Each row is a point on a tangle of strands that fork, close into loops and nearly touch. The rows are in no order.
In the rows, zero is written as 128.
Two points are linked if the straight distance between their rows is under 111. Some points are linked to none.
Q_802: [ 83 133 131 134 154  62 127 154 173 125 109 189 133  68  95  96  98 134
 153 164  88]
Q_399: [118  80  97 134 121 153 102 115 149  87 139 115 216  91  95 169 127 118
 133 104 143]
Q_60: [153 120 168 121 136 135 188  83  68 127 142 145  95 151 133 127 127 181
 117 110 185]
Q_379: [135 127 138 150 161  80 166 147 108 142  83 137 109 106 110 123 116 159
  85 128 108]
Q_57: [113 169 158 185 117 138 137 129  87 156 130 178 111 149 158 149 125 161
 109 126 137]
Q_25: [ 86 114 128 167 164 160  95 142 156 104 100 124 133 104 144  58  93  89
 120 138 150]
Q_212: [125 137 127 131 105 137 143 159 159 127 165  74 109 111 145 115 204 150
 134 143 101]
Q_851: [148 107 154 162 114 168  95  67  87 134 153 103 194 100 140 123 112 117
 117  68 184]
Q_114: [ 90 104 120 175 134 159 112 162 169 130 112 120 104 115 152 100 138  74
 129 137 129]
Q_515: [ 62 114  80 121 160 200 102  90  94  76 131 108 207 135 114  99 150 146
 110 110 133]
Q_39: [120 125  92 131 119  91 116 141 159 126 105 126  76  95 128 116 161 109
 181 177 139]
Q_489: [174 167 152  44 179  72  94 108 175 174  93 148 108 141 120 133 115 160
 129 138 168]
Q_402: [170 130 151 127  66 126  67  78 104 125 148 129 124 113 105 110 127 107
  59  68 133]
Q_96: [152  69 134  91 164 173 154 107 136 127 153 163 112 186 155 136 121 132
 150 107 145]
Q_837: [110 128 112 101 156 128  85 155 162 177 114 176  69 114  97 148 178 130
 159 154 125]
Q_328: [140  71 119 121 197 113 153 101 147 134 124 126  82 133 158  66 136 105
 103 130 131]
Q_175: [116 121 138 151 115 143 134 197 155 135 143 110 166 133 131 185 145 102
 118 115 112]
Q_465: [ 87 171 104 155  79  82  57 136 142 150 130  94 142  88  89 131 122  69
 120 123 133]
Q_705: [ 91 110 140 159 104 182 117 117 138  89 109  86 170  92 145 123 157  94
 113 164 125]
Q_555: [184 154 167  98 150  96 120 126 106 183 102 157 117 142 136 113 112 166
 102 125  81]
Q_248: [127 155 112 123 105 120 155  76  73 105 150 111 105 175 142  88 100 136
 135 141 138]
Q_546: [ 98 158 103 169 137 136 105  99  87 134 111 165  94 127 139  95 103 107
 129 119 158]
Q_412: [156 111 165  89 108 137 206  55  78 106 133 140 134 192 132 131 122 169
 134 123 104]
Q_130: [129 121 127 122 119 202 125  70  90  90 143 138 169 150 164 117 106 133
 154 137 118]
Q_548: [ 85 115 143 163 160 149 164 109 136  88 142 129 163 127 140 132 118 131
 110 136 143]
Q_294: [147 103 148 124 108 177  88  92 125 138 163 105 166 142 127 129 134  86
 125  98 150]
Q_274: [206  93 136  80 141  97 164 149 137 151  61 118 130 127 153 133 175  84
 114 151 105]
Q_200: [124 180 125  89 155 104 106 145 138 153 133 159  96 157  89 162 115 196
 148 136 173]
Q_613: [ 84 136 128 157 156 164  68 133 133 156 125  99 161 132 121  58 110  84
 130  99 160]
Q_205: [142 135 108 128 140  67 163  91 113 148 132 120  75 152 141 128 121 119
  94 165 137]
Q_890: [119 115 148 130 151 167  75 116 128 125 155  62 203 154 101  82 125  91
 125  89 155]
Q_658: [ 84 122  78 129 139 184 133 117 104  82 175  78 171 126 102 137 158 154
 105 114 108]
Q_855: [144  94  90  89 174  95 140 114 138 149 123 169  55 148 118  83 137 129
 128 119 125]
Q_282: [110  94 129 122 158 167 122 118 142 100 134 136 147 167 179  86 156  86
 120 133 107]
Q_233: [110 196 116 154  84 156 113  90  83 133 154  92 107 149 127 104 113 114
 131 152 141]
Q_176: [175 151 156  45 126  77 135  73 132 201  90 169  96 162  71 128 117 130
 137 163 107]
Q_544: [115 121 117 129 134 179 139 129 126 108 179  76 148 138 135 118 184 160
 119 129  67]
Q_737: [100 160 103 153 142  84 117  93  77 138 133 195 103 120 115 122 112 150
 153 137 132]
Q_445: [136 131 136 149 100 146  80 156 134 166 122 146 119 116 133 165 117 136
 171 147 107]
Q_768: [112 142 117 143 165  68 155 148 160 137 117 147  88  78  91 111 116 161
 123 154 108]
Q_374: [109 129  60 141 122 117  96 162 127 132 112 180 108 134 115 171  90  99
 187 126 132]
Q_182: [102 138 129 186 130 144 165 130 112 102 152 110 168 113 131 145  96 132
 133  90 172]
Q_100: [126  57 126 113 138 204 130  98 125 122 144 130  93 161 156 110 150  94
 125 122 122]
Q_562: [ 79 136 124 143 118  85 125 172 192 125 107 143 141  88 140  64 116 111
 163 157 111]
Q_590: [128 180 159 143 127  96 142  97  67 176 134 185  86 144 114 132 126 154
 118 135 140]
Q_425: [ 96  94 132 141 157 141 160 143 148  83 115 135 164 130 173 118 182  93
  90 163  89]
Q_741: [184 118 108 103 123  66 134 150 149 138  84 145  91 119 138 119 173 102
 152 168 115]
Q_822: [108 178 111 155  94 140  74 122 113 132 130  66 138 119 116 117 132  79
 111 137 145]
Q_671: [ 79 116 127 162  99 153 156 169 161  93 121 113 134  94 165 128 159  99
 107 159 120]
Q_819: [121  97 123 137 157 160 172  73  81 113 150 134 141 127 135 141 138 187
 134 103 171]
Q_866: [163 101 112  95 146  77 166 150 157 108 104 107 153 138 161 112 157  94
 102 139  84]
Q_278: [122 166 112 134 130  87 128 145 146  78 116  94 143 121 168  71 142 127
 133 169  55]
Q_571: [109  87 133 130  96 138 131 167 168  91 143 111 221  70  99 208 117  99
 124 111 136]
Q_896: [169 120 135 131  95 108  87 133 121 136 156 117 142 122  93 161 131 104
  71  56 132]
Q_899: [130 136 163 100  84 146 184  85 106 136 125 168  89 199 129 118 123 138
 124 115 113]
Q_480: [121 145  92 136 117 103  66 148 133 165 154 130 135  85  70 151 104  89
 151  93 112]
Q_912: [137 119 124 125 135 102 168 147 144  70 109 100 169 118 166  97 193 128
  96 154  65]
Q_415: [113 151 143 147 139 130 145 188 133 118 114 138 139 125 117 194  84 167
 142 116 196]
Q_99: [117 134 105 141 149 136 124 149 131 152 162 123 106 153 148 107 127 134
 144 107 120]
Q_901: [147 136 135 163  83 155  75 141 152 167 154  86 134  88 146 150 129 113
 148 125 106]
Q_699: [197 122 166  63 111 103 168  81 112 186  77 138 104 184  91 116  97 139
 128 116 114]
Q_128: [219 111 158  69 132 105 160  89 111 146  87 115  90 135 121 121  94 157
 112 144 124]
Q_133: [152 137 145  95 120  83 155  92 117 168 109 149  54 171 104 140 133 131
 117 178 124]
Q_288: [124 170  96 127 132  80 119 128 102 138 153 163  94 144  99 159 102 170
 177 156 129]
Q_838: [122 172  88 122 134  80  84 113 135 109 134 122 102 119 126  85 131 135
 148 162  61]
Q_208: [127 158  91 153  88  94  60 158 101 134 135 167 149  94  68 149  95 117
 114  46 121]
Q_876: [113 131 118 152  98 129  93 173 155 145 108 158 127 104 121 178  94  79
 152 137 141]
Q_214: [103 132 127 150  99 159 144 176 141  81 137  99 174  85 127 208 128 124
 136 138 104]
Q_970: [115  61 144 126  67 143 133 191 176 109 125 114 171  56 112 145 106  79
 131 110 142]
Q_850: [131 149  97 112 102 144 153 118  72  97 166 121 108 158 128 129 104 162
 159  93 149]
Q_136: [104 159  95 126 101 128  82 123 146 134 137  83  95 128 147  73 148 113
 153 171  94]
Q_126: [154 169 138  80 187 102 128 140 171 152 109 138 107 171 122 136 107 205
 116 125 191]
Q_501: [202 120 174  64 167  95 120 138 172 160  99 117 127 150 152 144 122 162
 140 144 138]
Q_795: [131 140 137 151  80 190  87 112 112 121 142  87 167  96 152 149 141 105
 125 137  87]
Q_653: [109 119  81 109 112 188 180  75  65  91 154 127 131 148 119 120 126 153
 134  94 167]
Q_349: [131 113 144 136 156  80 193 174 137 115 113 109 106 101 133 120 177 165
  80 145 111]
Q_701: [152 129 128 110 131 113 159 150 140 134 133  93  69 119 135 128 169 172
 113 157 106]
Q_670: [ 85 168 122 160 158 113 104  97 117 134 109 160  91 131 147  94 136  90
  97 172 130]
Q_458: [124 142 132 137 128 140 158 153 113 116 161 115 168 133 105 196 105 134
 134  65 202]
Q_386: [132 137 157 137 144  96 150 170 129 104  98 175 118 127 138 169  74 171
 133 143 146]
Q_549: [124  93 129 156 176 118 180 112 113  94 124 138 115 118 148 102 119 111
  84 132 152]
Q_359: [135 109 144 113 135 195 122 187 153 120 136 143 142 156 160 185 159 134
 129 123 116]
Q_599: [107 168 115 157  98 123  81 143 165 118 117 105 141  86 154  70 107 106
 186 167 102]
Q_446: [129 129 145 154 103 132 105 140  99 128 171 112 200 140 117 154 122 109
  94  40 143]
Q_257: [126 125 144  99  85 180 154 120 125 150  95 185  48 191 102 136 127 130
 122 148  94]
Q_392: [128  96 151 149  79 152 119 168 175 142 125  97 137  56 129 154 121 114
 176 121 134]
Q_523: [180 125 153  75 138 114 195  74  82 119 121 101  99 159 115 124 110 179
 119 121 150]
Q_29: [159 127 148 137 112 112 131 153  83 154 158 125 177 139 116 172 118 140
 129  20 183]
Q_594: [117  78 131 110 146 187 128 141 156 106 152 129 184 138 142 172 176 179
 151 140 101]
Q_355: [172 113 177 117 163  79 129 173 170 141  95 158 121 128 144 149  99 153
 147 160 139]

A piece is two or more points that can be reached from each other along the links. Count, over all rows, the pieces, the separate loops (a circle has one, a figure eight two, a Y none), the forks (points with three links) and the tips (points with one).
pieces | 3
loops | 0
forks | 8
tips | 14

A fork is a point with three links, a tip a point with one. Leave the first point through the second and follow the links. Name the first fork or tip that comes.
Q_278, Q_838 | Q_515
Q_658, Q_544 | Q_912
Q_208, Q_480 | Q_523
Q_60, Q_819 | Q_208
